Each row is a point on a tangle of strands that fork, close into loops and nearly touch. The rows are in no order.
(in the rows, 128 means zero)
Points whose rows are less than 84.2 apart are linked; no others are. Some points are linked to none.
Q_397: [156  91 135 133 149 144 173 146 152 115 121 129 110 108 191 138 131 115
 157  59]
Q_630: [128  87 120 137 171 139  93 147 124 140 108 118 161 159 120 102 164 100
 169 102]
Q_437: [141 163 158 137 167  53 106 116  76 123 171 131 133 160  80 143  73  97
  89 165]
Q_649: [140  78 137  87 113 177 136 120 129 112 122  89 106 115 177 145 121 108
 175  81]
Q_723: [125  61 193 144 108 158 141 137 162 122 167 105 101  54 132 102 138 117
 147  52]
Q_489: [163 153 118  94 107 150 105 107 128 151 126  99  92 128 103 135 136 157
 138 150]
Q_776: [112 167  95 137 117 140 133 108 156 104 123 133 134 109 143 134 162 137
 158 127]
Q_221: [ 86 117 141 110  84 153 127 145 186 149 155 149  89  82 141 112 203 160
 156 143]
Q_880: [117 188 117 212 172 102 123 122 127 145 128 162 163 141  86 106 149  96
 108 133]
Q_521: [124 122 130 169 130 135 177 197 179 159 174 122 127 103 154 105  79 156
 120  56]
Q_788: [118 121 141 106 123 143 122 159 188 152 148 127  89 108 173 121 171 128
 146  95]
Q_468: [100 126 141 153 164 117 144 160 137 169 117 119 106 141 166 126 120 128
  89 108]
Q_591: [122 151 171 115 117  63 165 117 152  96 115 171 166  97 118 151 100 108
  52 162]
Q_994: [ 95 126 133 139 118 159 149 185 174  70 135  93  95  70 177 115 133 135
 115  82]
Q_429: [134  71 168 123  97 196 122 122 138 118 168  88  71  66 122 112 144 127
 162  67]
Q_886: [105 135 107  87  56 140  90 131 142  96 120 103 155 121 139 160 123 170
 158 163]
Q_235: [ 89 104 120 142 122 140 144 166 187 168 127 140 124  97 163  86 151 153
 109 115]
Q_919: [132 171 124 159 188  82 111 150  83 141 150 133 129 172 128 141  99 132
 108 140]
Q_475: [126 148  83 101 104 162 111  83 111  79 119 114 123 128 134 139 133 129
 183 145]
Q_103: [151  69 120 116 104 161 134 130  84 124 129  72 146 148 156 151 106 124
 187  92]
Q_911: [107 106 129 173 122 142 116 173 152 157 145  96 148 137 103  93 133 114
 195  67]
Q_946: [ 93 150 122 135 133  97 101 129 145 142 136 147 166 120  94  75 167  88
  96 152]
Q_842: [133 104 116  82  77 165 144  94 133  94 114 102 113 117 180 172 109 173
 176 114]
Q_987: [163 108 120 158 153 130 119 184  63 107 128 110 131 154 201 152 121 137
 110 109]
Q_212: [150 127 115 108 146 105 131 137 175 159 137 174 159 124 147 107 167  99
 174 112]
Q_893: [ 88 103 120 116  99 143 114 136 175  99  99 116 137  96 187 138 158 161
 130 139]
Q_773: [106 113 117 132  79 122 129 185 176 159 167  93 137 111 156 117 132 140
 147  93]
Q_464: [132 112 147 122 172 142 142  95 159 180 115 143  99 130 139 126 185 103
 154 112]
Q_935: [135 142 117 156 173  78 158 137 130 121 132 203 198 125 103  87 122  61
 100 116]
Q_383: [112 148 105 176 169 120 140 117  69 116 114 138 163 153 127 128 144 117
  98 146]
Q_597: [125  93 141 152 144 138 142 177  55 130 119  83 100 179 163 149  96 139
 120  95]
Q_635: [128 116 123 161  81 152 148 132 106 112 146  86 127 117 144 159 105 152
 168  78]
Q_324: [126 113 129 160 163 169 132 137 103 119 107 102  97 161 121 134 142 113
 169  59]
Q_539: [138  87 171 164 109 158 155 154 139  92 170 109 130  42 152 112 132 114
 137  51]
Q_198: [148 132  98  89 151 177 101 103 102 122 118 108  76 147  86 110 135 129
 156 134]
Q_328: [169 183 125 124 143  88 138 100 167 121 166 187 138 106  98 126 159  93
 134 132]
Q_941: [ 95 111 151 134 107 128 171 166 167 122 140  95 119  93 178 125  96 131
 132  75]
Q_980: [104 165 126 100  82 115 100  89 156 120 142 161 118  94  78 128 174 139
 146 178]
Q_261: [152 132 123 118 116 121  97 102  52  84 149 138 136 126  43 110  44 139
  58 213]
Q_213: [ 78 100 148  73 107 149 126 113 161 150 122 100 107 107 146 115 166 118
 162 123]
Q_339: [140 119 168 152 166  89 114 127 144 161 137 181 158 150  41 103 156  59
 133 134]
Q_665: [135 130 143 156 118 159 116 159 125 144 141  75  70 127 146 157  94 176
  95 128]
Q_526: [111 137 119 145 100 153 165 128 189 105 145 129 108  84 186 136 135 150
 153  78]
Q_792: [126 135 168 126 112 104 105 116 129 141 123 115 116 130 107 156 104 156
  58 188]
Q_547: [157 114 142 121 149 112 114 101  73 153 126 119 140 166  96 141  97 123
  96 162]
Q_32: [123 151 112 168 135  92 156 147  56 120 125 115 141 166 149 144 116 130
 129 110]
Q_913: [110 119 122 124  68 139 107 154 148  92 122  83 149 106 162 168  94 169
 151 135]
Q_281: [181 144 151  49 112 119 117  82 109  90 135 148 122 103  81 137 118  90
 112 181]
Q_497: [ 96  96 132 137 138 162 184 180 198 156 149 142  99  81 160  67 133 137
 111  58]
Q_434: [127 131 123 132 157  84 124 148 172 187 145 176 184 145  93  85 153  95
 140 107]
Q_602: [158  71 154 184 143 157 154 166 101 122 147  97 119 127 148 131 105 104
 146  40]
Q_586: [118  93 128 114 147 124 143 118 122 141  93 125 157 157 165 123 150  86
 154 104]
Q_483: [136 128 112 149 120 120 122 177 122  92 140 110 123 129 183 168 105 175
 111 126]
Q_943: [160 118  87  84 102 196 136  64  98 109  96 130  74 124 107 111 100 173
 156 160]
Q_876: [119 100 138 182 136 159 143 198 166 141 162 120 140 114 129  79 136 118
 171  50]
Q_301: [188 135 143  61  93 140 118  68 112  93 127 155 115  96  79 151 100 134
 108 188]
Q_739: [140 129  78 140 162 179  91 140  57 129 124  88 102 180  86 107  79 149
 137 130]
Q_80: [ 97 143 115 147 110 109  88 153 125 117 133  87 167 141 158 142 105 164
 112 163]
Q_861: [ 69 103 157 122  90 154 151 165 165 128 136  75 100 103 151 121 128 138
 136  90]
Q_330: [105 108 112 150 156 119 136 175 189 203 133 168 144 136 134  54 151 138
 122 108]
Q_901: [ 88 102 141  97  90 117 145 183 195 180 167 147  89  96 142  99 182 157
 155 119]
Q_572: [137 187 127 132 165  56 122 168 164 163 164 151 141 128 119 111 118 120
 114 139]
Q_393: [145 160 135 125 131 114 126  89  74 107 117 130 129 135  72 160  83 132
  71 170]
Q_269: [124 110 124  87  97 118  92  98 119 118 144 141 188 102  70  96 163  73
 127 180]
Q_596: [116 171  95 199 159 108 135 124 113 131 125 146 154 154 125 130 145 114
 124 120]
Q_830: [107 133 129 130 147 105 138 119 119 150 105 128 160 153 130 116 137  97
 130 126]
Q_718: [135 108 131 140 159 164 146 143  38 117 101  91  86 189 106 133  80 124
 169  66]
Q_837: [131 109 126 111  69 162  89 152 162 119 161 104 120  99 156 122 165 161
 161 127]
Q_852: [132 117 117 135 118 142 128  47 119 145 109 152 133 110  96 130 177 106
 119 154]
Q_262: [ 65 122 127 153  83 165 119 168 181 113 132 105  90  72 155  96 169 152
 120 106]
Q_990: [ 97  99 117 135  87 190 134 141  86  86 127  61 126 127 135 128  82 146
 153 104]
Q_13: [ 81 161 131 135  83 117 132 136 207 146 138 155 115  87 135 118 166 165
 116 145]
Q_732: [156 123 166 116 150  71 141  98 121 160 122 162 170 155  73 136 125  67
 153 116]
Q_654: [ 96 119 129 140 162 134 124 152  57 126  95  77  99 189 137 140  96 134
 101 118]
Q_708: [140  98 148  96 139 142 135 168 171 113 141  94  86 112 179 134 141 119
 138  95]
Q_962: [113 130 117 128 174 127 137 131  39 113  87 110 109 201 111 130 105 109
 120 108]
Q_488: [134 126 115 137  90 155 156 100  67 129 114  87  89 154 112 163  72 167
 160 111]
Q_626: [124 119 121 142  71 128 160 131  51  75 110 105  96 153 179 179  88 178
 131 111]
Q_557: [119 153 122 149 157  96 128 113 140 122 136 175 189 110  93  89 151  60
 101 141]
Q_225: [134  94 119 118 131 192 107  78 130 148 123 124  86 150 103 102 163 115
 194 103]
Q_411: [ 75  96 154 138  86 187 114 159 148 121 146  58  94  93 120 114 142 143
 134  92]
Q_263: [ 95 117 107 128 161 103 168 153 182 198 117 180 160 122 141  71 134 122
 100 124]
Q_211: [169 155 138 106 114 129 144  35 134 102 107 169 111  95 121 167 149 130
 126 161]
Q_152: [124 112 149 130 107 171 107 156 157 144 129  96  71 103 152 143 135 172
 100 130]
Q_318: [160 137  95 128 112 143 113  99  68 103 135 152 149 133  38 108  57 138
  97 206]
Q_452: [113  90 140 170 133 194 135 141  65 101 118  66  98 140  89 110  90 119
 142  61]
Q_33: [153 130 100 140 148 155  74 119 106 133 137 116 145 156 111 102 162 131
 149 142]
Q_43: [124  90 120 153 135 174 110 161  42 119 142  56 123 181 118 123  67 147
 149  97]
Q_909: [ 91 130 141 144  98 133 168 194 213 171 157 129  92  96 162 117 117 174
 118  95]
Q_906: [136 136 137 146 150  92 106 153 165 188 155 191 154 120  77  80 177 104
 120 140]
Q_937: [120 159 138 199 157  98 133 115 124 123 141 163 173 137  69 108 133  71
  78 144]
Q_224: [100 163 128 137 144  43 147 138 114 133 143 153 196 145 115 118  95  88
  97 142]
Q_407: [124 112 135 165 162 148 105 158  58 155 151  75 102 192 110 141  61 151
 128 108]
Q_815: [ 94 142 113 100 131 111 118 111  62  87  87 103 160 159 108 134  94 129
  97 176]
Q_349: [120 123 173 128  56 105 138  88 149 104 159 159 153  76  63 144 127  81
  66 178]
Q_867: [141 138  84  84 157 172 106 112  68  85  99 113 100 165 107 121 122 129
 171 129]
Q_588: [137  96 152 153  97 167 164 131 144  89 173  94 104  68 153 136 112 124
 160  40]
Q_217: [129 135 134 109 108  92 121 114 187  83 121 195 165  66 135 121 154 117
  82 188]
Q_244: [ 71 128 123 149 113 181 130 145 166 135 148 111  85  89 134  97 191 132
 146  91]
Q_624: [111 129 132  93 134 113 108 110 159 157 128 133 136 138 102  98 167  92
 179 132]
Q_202: [135 150 131 135 121  87 102 157 119  95 121 127 139 135 164 188  96 175
  98 160]
Q_589: [120 116 148 123 162 118  72 136  98 166 138  94 127 174 131 130  97 144
  81 176]
Q_298: [136 130 134 131 134 147 173 142 157  97 124 147 111  86 210 147 138 135
 147  73]
Q_609: [129 127 161  94  98 122  96 116 141 148 103 118 102 125  92 145 127 170
  79 199]
Q_166: [133 158 144 104  82  83  99 158 183 146 148 125 124 106 131 146 127 165
 119 163]
Q_26: [159 102 139 125 157 114  99 116 106 165 116 134 160 131 122 130 155 102
  88 174]
Q_866: [152 179 117 138 163 106 132 130 171 141 145 173 120 112 126 109 158 117
 141 124]
Q_972: [ 89  97 130 125  70 169 116 152 124  86 126  55 140 107 143 136  95 153
 136 117]
Q_288: [142 137 126 106 133 102 124  97 138  89 117 166 155  98 137 134 159 110
  81 173]
Q_562: [127  97 137 117 160 146 119 114 168 166 132 152  98 131 137 112 182 104
 193  80]
Q_260: [182 159  94  88 121 149 132  83  87 103 105 134  85 133  75 126  62 165
 136 176]
Q_119: [159 173 121 123 142 106 118  75 128 107 143 170 146 116 107 147 162  94
 163 140]
Q_674: [156 144 107 148 142 128 107 152  96 122 134 115 130 147 176 143 120 146
 113 132]
Q_423: [123  68 163 119 116 136 162 179 186 168 145 117 123 100 169  92 127 120
 142  54]
Q_865: [143 107 117 133 105 155 164  87  73 115 110 100 104 148 128 157  98 135
 189  77]
Q_960: [170 110 143  83  88 133 130  54 118 131 107 139 127 116 103 157 122 139
 127 180]
Q_818: [145  82 142 128 168 139 166 133 123 130 110 142 102 143 190 135 150 105
 153  54]
Q_182: [109 136 116  89  95 154 109 119 125 112  98  89 109 142 118 146 101 163
 129 172]
Q_204: [138 114 100 121 161 135  72 129 125 140 118 128 169 139 121  95 185 103
 139 142]
Q_584: [115 162 147 132 172  42 118 158 132 138 165 149 184 148 113 107  86  96
  77 158]
Q_585: [110 131 140 139 175  99 113 138 162 181 115 163 141 159  84  98 171  95
 168  99]
Q_216: [144 159 138 101 108 134 124  74 152 125 102 137  93  98 129 174 161 155
 119 168]
Q_76: [104 140 114  98 138  97 175 122 186 167 107 201 165 110 131  77 131 120
  93 125]
Q_691: [102 118 109 175 132 159 183 166 194 151 150 159 115  96 162  79 146 149
 135  63]
Q_325: [183 163 131  88 115 122 124  96  87 114 119 139  94 123  57 135  57 158
 107 191]
Q_331: [151 114 122 131 163 130 133 175  65 103 126 108 123 184 171 141 128 114
 177  73]
Q_122: [ 80 103 136 125 110 205 119 133 147 114 137  90  70  93 136 106 167 128
 149  85]
Q_109: [137 121 152 125  74 155 149 141 152 114 131  82  85  99 162 178 104 160
 140  92]
Q_79: [126 143 133 125 171  88 145 142 101 145 105 117 116 156 164 138 116 116
  90 124]
Q_201: [110 142 122  86 143 125 125 107 187 153 147 191 100 109 164  97 203 116
 181 119]
Q_873: [163 129  80 132 128 164  80 105  82 118 116 121 136 142  88 117 135 125
 140 165]
Q_553: [162 164 137 137 188  90 126 119 125 126 117 165 155 146 105 123 158  79
 118 125]
Q_819: [147 156 163 146 128  89 125 108 141 151 140 148 127 114 104 152 122 136
  55 177]
Q_205: [ 88 125 119 110  80 180  99  69 142 143 152 133  84 102 108 116 184 154
 186 148]
Q_728: [ 91 114 138 150 135 125 136 158 172 178 119 129 119 119 164 109 135 144
  80 135]
Q_756: [145 148 124 138 109 149 132  75 122 103  97 127  98 118 153 185 135 167
 110 147]
Q_352: [125 116 131 125  83 105 140  83 124 129  97 141 184 122 152 155 146 131
 102 177]
Q_54: [151 142 105 136 160 159  95 116 142 130 133 147 116 129 123 117 188 104
 175 107]
Q_758: [128  70 140 107  79 182 148  91 116  89 120  86 105 103 170 155  97 141
 171  91]
Q_741: [136  97 128 112 100 146 156 100  90 116 115  85 142 142 151 156 103 123
 211  81]
Q_659: [148 110 143 155 194 125 101 151  82 162 115 100 129 198  89 127 111 124
 140 120]
Q_927: [141 111 115 103 126 164 119  95 124 112 119 118 119 121 168 153 150 120
 186  97]
Q_97: [ 93 116 122 116 128 146 155 176 191  84 114 127 106  85 204 129 131 158
 111  98]
Q_641: [126 165 148 133 118  56 151 115  71  72 137 158 142 127 115 175  74 117
  68 166]
Q_740: [161 167 157  87 104 104 121  93 106 107 124 126 107 115  63 160  74 145
  72 187]
Q_143: [131  66 160 141 114 162 148 152 163 160 165 105 110  91 136 101 134 108
 173  51]
Q_971: [140 108 152 109 133 126 146  33 127 131 122 181 132 103  85 122 175  73
 123 145]
Q_472: [134 115 136 106  71 147 145 120 171 103 128 108 101 106 177 178 115 167
 170 117]
Q_14: [138 118 121 129 112 157  98 136 153 142 141 121 132 109 154 109 178 137
 143 141]
Q_31: [116 122 130 108 125 127 107  96  56  70 127 152 149 135  63 109 106  58
  65 168]
Q_628: [131 149 139 137 110 102 139 116  58 102 108 115 122 159 145 183  73 183
  97 164]
Q_214: [134 130 122 116 122 124 104 110  60  81 143 139 154 136  45 105  76  95
  45 197]
Q_157: [105 138 173 120  74  90 147 105 151 105 135 165 154 103  96 149 119  90
  71 180]
Q_131: [ 97 146 110 141 138 117 110 123  72 121 120  93 158 168  97 122 103 131
  92 164]
Q_117: [129 106 101 133 126 113  90 149 146 152 134 149 181 121 135  82 178 114
 137 154]
Q_492: [144 110 145 163 143 143 106 169 131 176 153  90  92 148 144 140 107 153
 109 120]
Q_851: [169 104 151 105 162  91 120 106  89 133 107 156 162 179  68 141 116  61
 150 137]
Q_704: [124 166 152 119 115  63 154 104  39  81 133 145 139 144  80 154  81  88
  71 165]
Q_404: [181 137 133 165 165 146 101 135 118 168 132 116 106 162 111 138 144 123
 131 123]
Q_648: [163 148  99 136 153 149  99 150  99 109 135 111 132 142 134 132 147 130
 138 129]
Q_314: [152 116  94 100 107 176 137  37  86  91  86 151 113 109 109 138 117 161
 145 177]
Q_107: [156 113 126 158 107 166 163 133 127 111 164  91 117 108 151 140 113 126
 178  60]
Q_191: [129 109 113 124 163 145 135 109  40 123  80 107  93 204  96 124  84 132
 161 110]
Q_534: [106 128  95 128 100 137  94 147 161 140 150 118 160 105 137  96 185 140
 136 151]
Q_305: [175 128 119 159 153  77 109 129  93 142 147 145 190 153 100 142 121 101
 152 138]
Q_334: [144 126 131 123 160  94 182 136 129 149 110 141 115 150 196 152 117 127
 116 112]
Q_326: [121 104 120 127 119 192 113 109 122 152 117  89  89 137 120 116 156 138
 168 105]
Q_762: [105 142 114  83 132 113 124 100  67  69 106 131 134 139  85 120 104 103
  78 178]
Q_12: [129  67 130 138 167 132 142 157  94 140  90 105 142 169 172 131 130  92
 152  81]
Q_207: [107 151  71  95 147 136 182 154 193 151 133 186 148 107 165  79 131 146
 132  93]
Q_542: [145 136 141 104 164  97 124 158 177 191 131 148 109 127 130 105 153 114
 110 130]
Q_642: [159 135  92 130 126 144  95 102  71 110 110 128 155 139  56 120 111 132
 108 181]
Q_616: [109 158 124 141 105  99 167 141  63  87 112 105  97 159 175 178  86 177
 110 124]
Q_180: [172 118 117  70 145 128 119  81  70 115 113 148 137 157  58 112  96  86
 139 163]
Q_684: [161 150 134 139 173  91 156 103 130 110 124 185 133 113 118 127 146  62
  82 138]
Q_518: [130 148 133 154 179 112 102 140  88 142 118 110 125 190 109 132 104 112
 115 137]
Q_78: [107 166 125 134  89 115 129  96 170 131 130 166 131  85 128 135 176 148
 123 166]
Q_24: [144 104 124 106 177 113 153 142 195 182 123 186 141 131 139  76 159 114
 169  86]
Q_931: [132 128 114 167 174 110 114 105  77 115 110 149 160 148  81 116 125  89
  90 154]
Q_417: [151 165 143 101  93  86 122 123 173 125 164 187 150  89 112 151 152 127
 116 162]
Q_364: [184 160 146 163 173  82 102 132  99 133 171 144 179 158  76 139 108  98
 109 153]
Q_356: [ 98 125 119 115 135 152 136 146 179  87 102 142 116 103 202 128 160 143
 112 126]
Q_23: [ 98 166 125 147 138 100  85 120 100 118 146 110 168 142  90 129 111 112
  62 186]
Q_88: [ 69 115 156 131  92 161 101 182 188 110 130  99  97  98 152 124 156 176
 114 140]
Q_822: [130 134 132 162 188  66 137 145 119 145 122 184 206 166 104 108 111  86
 129 117]
Q_340: [ 89 117 158 127 102 153 168 185 213 143 165 129  87  71 158  85 138 140
 124  74]
Q_964: [152 179 118 164 134  98 136 107  84 121 120 128 134 142 107 153 105 137
  97 156]
Q_496: [ 82 144 114  87  64 151 101  97 164 124 129 137  92 101  87 127 181 161
 167 172]
Q_93: [112 131  97 148 118 171 118 146  85 105 131  68 115 140 119 118 102 145
 150 105]
Q_29: [158 141 125 148 164  70 143 141 132 158 145 157 188 151 118 125 100  97
 137 117]
Q_271: [154  90 109 162 143 159 119 173 104 115 128  86 119 134 191 139 135 127
 124  88]
Q_427: [124 154  96 105  90 170 112 118 102 106 111  94  92 144 104 125  74 189
 124 174]
Q_631: [103 132 122 172 116 164 151 160 179 155 157 134 102 105 151  81 171 131
 149  71]
Q_222: [174 130 139  59 134 113 108  92  87  79 130 133 147 129  52 125  92  77
 112 171]
Q_894: [130  91 137 157 188 149  97 152 110 154  97 112 132 191 100 113 142 114
 155 102]
Q_59: [126  85 104 124 128 132 114 152  95 140 127  82 167 150 159 136 126 127
 164 115]
Q_343: [158 138 148 102 142  60 124 115 147 177 151 145 158 140  85 122 138  83
 149 127]
Q_855: [124 165 143  81 122 119 101 104 134 106 129 135 104 108  64 128 137  99
  71 195]
Q_425: [109 143  89  97 105 168 142  74  88  71  86 108 123 140 126 138 111 158
 148 145]
Q_268: [180 122 118 123 141 158 102 120 132 170 129 127  88 140 102 137 144 138
 146 130]
Q_237: [130 118 117 118 133 126  99 101  98  95 149 147 189 117  66 105 148  57
 102 172]
Q_975: [128 142  84 121 143 126 158 175 169 137 127 179 169 110 190 107 120 142
 127 102]
Q_435: [127 163  99 189 136 123 132 152  47 118 142 100 133 186 131 148  97 150
 138 108]
Q_457: [124 158  72 135 124 121 162 136 177  97 121 184 160  89 196 113 143 159
 127 119]
Q_421: [142 156 134 180 157  92 133 106 112 156 130 135 139 155 106 128 121 129
  79 141]
Q_896: [136 127  94 107 158 109 151 134 172 143 125 181 186 105 174 102 150 116
 143 120]
Q_907: [154 159 147 165 188  67 100 138  79 150 168 136 151 178  99 133  90 121
  87 153]
Q_60: [121 120 100  77 113 175 113  44 114  96  92 139  98 109 115 133 140 140
 138 178]
Q_9: [120  85 144 118 148 188  92  88 151 152 135 149  90 133 118 115 194 107
 222  98]
Q_92: [155 147 140 103 170  89 162 101 146  92 107 180 146  85 146 127 157  97
  77 154]
Q_782: [124 124 129 136  87 144 142 104 127  99  68 122 110 118 149 193 107 193
 110 156]
Q_643: [146 127 140 111 152 114 149  91 150 146 106 163 118 128 146 137 159 101
 121 128]
Q_809: [ 85 124 125 135  91 147  73 202 176 131 140 104 124 107 161 119 149 159
 110 143]
Q_37: [122 144 121 173 104 128 139 147 107 135 138  94 139 144 158 161  94 151
 151 109]
Q_669: [135 128  73  98 136 170 149  82  71  94  81 121  94 151 112 128 103 133
 161 137]
Q_362: [129  72 128 136 151 139 173 144  88 124  99 107 118 148 193 157 137 109
 148  81]
Q_834: [143 158 123 131 187  74 178 131 150 147 114 189 149 147 140 109 140 102
 126  98]
Q_128: [ 93 114 170 125  93 146 158 175 180  77 160  97 108  58 163 122 110 128
 130  59]
Q_461: [110 139 135 149  70 116 135 107 151 122  95 131 134 113 142 182 107 191
 106 162]
Q_498: [128 130 128  96 109 156 129  27 123  97 102 162 112  96 136 144 169 132
 129 178]
Q_535: [160 111 124 124  83 137  90 172 168 121 154 110 142 109 175 150 137 160
 152 140]
Q_432: [116 140 118 161 149 122 138 203 140 131 161 100 127 125 184 116  95 145
 116  91]
Q_712: [142 136 124 117 171  57 174 143 150 161 126 196 167 134 127 102  99  98
  90 120]
Q_655: [148 140 129 103 146 137 123  93  98 165 110 112 114 166  71 134 121 118
 152 131]
Q_410: [121 137  91 143 123 145 128 118  78 105 110  91 145 161 130 141 117 137
 153 118]
Q_678: [156 113 145 128 194 129  97  93  91 121  83 167 146 178  58 122 163  74
 148 125]
Q_474: [127 146 155  93  90 126 102  93 124 110 107 147  90 116  70 156  99 171
  74 202]
Q_266: [106 115 113 124 136 119 156 176 184 156 149 146 144 123 157  92 132 121
 167  74]
Q_890: [112 131 140 139  89 120 141 164 174 171 149  99 122 120 163 141 120 145
 126 119]
Q_161: [131 124 158 136 155 107  93 162 125 177 146  69 104 153 154 136 101 149
  81 147]
Q_772: [174 111 134  81 118 151 130  66 121 143 115 136 110 124 132 161 135 127
 162 149]
Q_747: [ 99 156 120 143 113 117 167 196 196 160 161 134 127 114 162 114  84 173
 114  80]
Q_978: [114 170 156 124 142  57 131 115  53 112 146 119 136 163  82 147  61  97
  76 163]
Q_555: [127 119 129 130 119 154 104 152 151 140 116  96 110 124 161 132 153 149
 106 131]
Q_40: [126 144 115 194 113 133 146 166  79 112 161  87 121 158 154 157  86 149
 142  74]
Q_403: [116  97 127  83  74 179  77 120 158 113 160 118  92  86 147 125 179 166
 187 142]
Q_798: [137 109 154 103  89 133 138  33 125 109 143 174 130  84  57 123 149  81
 117 155]
Q_243: [142 109 129 121 145 117 158 115 144 145  98 133 127 131 174 149 156 132
 114 132]
Q_234: [137 151 130 160 103  80 128 120  94 108 115 127 146 148 152 195  80 187
  77 170]
Q_386: [132 120 115 186 167 112 142 159 119 142 116 130 163 161 145 124 126 116
 168  80]
Q_444: [126 143 118 142 103 145 152 116 202 143 150 153 105  94 173 138 158 157
 164 110]
Q_8: [143 109 135  98  82 147 119 135 106  84  89  89  98 136 158 197  82 193
 127 124]
Q_333: [114 147 155 125 124  56 159 138 131 111 123 171 154 122 146 155  95 146
  54 165]
Q_108: [147 137 113 102 156 149 128  90 150  97 139 146 115 120 182 137 157 105
 181 104]
Q_94: [101 158 120 124 140  73 124 146 119 137 128 123 174 141 132 112 110  97
 125 138]
Q_862: [134 154 146 115 101  84 105 151 158 122 135 127 147 130 150 163  93 171
 102 171]
Q_113: [128 133  94 160 141 124 159 116  65 111 104 124 142 162 148 148 139 120
 150  92]
Q_181: [ 81 121 135 120  72 135 133 149 214 127 131 142  92  78 155 125 180 181
 136 140]
Q_28: [142 125 130 129 148 127 105 104  79  91 128 142 152 141  43 107 130  71
  90 160]
Q_952: [ 83 149 142 148 120  88 113 121 131 145 146 131 174 127  89 110 130 104
  67 170]
Q_232: [117 102 103 138 157 157 108 162 121 138 117  93 158 156 151 109 144 111
 153 108]
Q_560: [165 132 104  85 103 164 144  74 115 129  96 130  76 128  81 114  74 184
 136 178]
Q_336: [131 166 100 134 127 119 142 127 157 100 120 149 145 113 176 145 146 142
 126 135]
Q_193: [ 92 149  97 117  97 170 127  86 138  86 128 108 118 106 148 131 156 136
 171 122]
Q_529: [120 167 143 157 139  33 162 130  97  97 131 164 158 140 146 156  94 134
  53 159]
Q_548: [109 136 128 110  87 112 125 175 197 140 136 129 134 104 166 143 120 176
 130 141]
Q_68: [118 131 115 117 102 133 111 105  85 156 108  99 124 157  78 124  72 162
 115 176]
Q_34: [155 155 157 164 151  76 155 112 127 153 135 173 145 123 107 141 118 112
  63 153]
Q_277: [103 120 131 112 103 141 122  77 137 144 109 131 128 111 103 125 170 120
 135 160]
Q_285: [128 170 111 141 178  95 167 142 149 141 119 153 128 155 147 127 136 110
 141  87]
Q_418: [135 106 149 170 121 147 149 198 161 147 177 114 128  90 145  94 104 123
 135  40]
Q_357: [105 181 116 121 139  76 137 162 162 147 140 123 158 132 142 121 105 117
 118 125]
Q_139: [154 116 107 124 126 145 113  65 134 123 135 154 174 114 137 133 164 119
 171 147]
Q_743: [119 130 141 132  73  96 121 108 152 127  98 129 168 111 138 173 129 153
 102 179]
Q_730: [103 105 132  53  68 160  88 106 161 112 115 125 101  96 154 141 176 159
 161 167]
Q_75: [141 107 123 153 119 168 112 161 125 128 141  76 118 119 161 127 137 135
 133 106]
Q_938: [182 127 148 147 198 108 123 111  96 110 100 184 152 151  78 129 164  63
 121 129]
Q_485: [130 124 139 125  85 134 116 192 190 119 160 108 140  92 191 134 122 181
 129 121]
Q_478: [ 73 161 104 142 145 114 178 131 180 137 108 155 139 114 161 100 145 117
 127  93]
Q_934: [111 113 156 151 101 133 154 147 162 134 127 106 112 104 181 162 105 164
 128 103]
Q_387: [137  84 145 152 156 117 167 155  52 133 100 114 101 175 174 157 120 135
 118  90]
Q_192: [148 114 146 111 105 127 120 123 118 169 115  89 128 151 130 156  92 152
 108 163]
Q_621: [ 98  87 127 162 135 145 134 195 176 194 138 126 142 128 153  70 155 127
 118  97]
Q_150: [178 173 118 108 154 105 119 138 154 131 134 159 119 110 148 134 154 116
 123 134]
Q_385: [122 126 153 150 170  78 103 143 153 172 148 171 164 144  68  84 144  78
  93 152]
Q_140: [122 116 149 118 152 139 150 127 190 180 126 155  89 120 161 116 180 114
 130 112]
Q_313: [137 151 124 104 125 106 102 129 123 130 121 121 129 122 128 139 138 124
 100 160]
Q_355: [131 146 136  93 154  74 172 131 172 152 124 192 158 115 115  88 125  91
  81 132]
Q_218: [132 178 151 125 164  65 114 147 142 141 168 142 147 143  98 128 102 104
  90 156]
Q_459: [122 115 135 134 164 131  82 146  81 158 145  64 112 189 114 132  72 154
 106 153]
Q_565: [135 119 110 147  90 157 155 123  45 100 109  88  90 162 147 169  64 189
 118 124]
Q_85: [136 133 152 143 174  87 105 129 160 150 121 174 162 163  52 104 165  90
 173 122]
Q_175: [177 117 144  98 173 121 107  84  81 120  87 160 138 160  45 119 124  76
 145 139]
Q_803: [102 138 117 112 106 173 115  82 127 134 122 123 100 115 100  95 181 129
 161 144]
Q_714: [122 141 121  72 117 160  97 115 118 138 125 104  84 147  86 111 136 142
 155 147]
Q_903: [129  75 135 160 166 184 123 149  58 130 109  80  85 181  82 108  79 133
 156  67]
Q_685: [101 140 119  96  89 133 102 107 142  95 107 101 145 114 121 144 122 145
 132 170]
Q_639: [168 159 113 100 156 144 104 104 150 108 136 149 100 108 152 127 182 117
 150 132]
Q_857: [ 97 111 126 145 109 137 128 165 155 174 149  91 129 134 126 109 148 117
 169 105]

A piece is two or more points that can be reached from each other along the links. Count, over all rows, the pieces, the separate loops (a circle has one, a figure eight two, a Y none), the forks (points with three links) and the tips (points with one).
pieces | 9
loops | 9
forks | 25
tips | 25

A fork is a point with three links, a tip a point with one. Leave the first point through the second and follow the links. Name the first fork or tip that comes.
Q_182; Q_685 | Q_723
Q_756; Q_216 | Q_740
Q_865; Q_488 | Q_202
Q_217; Q_288 | Q_175
Q_776; Q_193 | Q_404
Q_407; Q_459 | Q_555
Q_980; Q_496 | Q_798
Q_107; Q_635 | Q_427

A tip is a point with one link. Name the tips that can be reached along the links from each point below, in the order of the rows.
Q_498 | Q_352
Q_12 | Q_452, Q_444
Q_355 | Q_708, Q_326, Q_285
Q_107 | Q_429, Q_423, Q_427
Q_268 | Q_404, Q_207, Q_24
Q_78 | Q_901, Q_798
Q_281 | Q_217, Q_343, Q_772
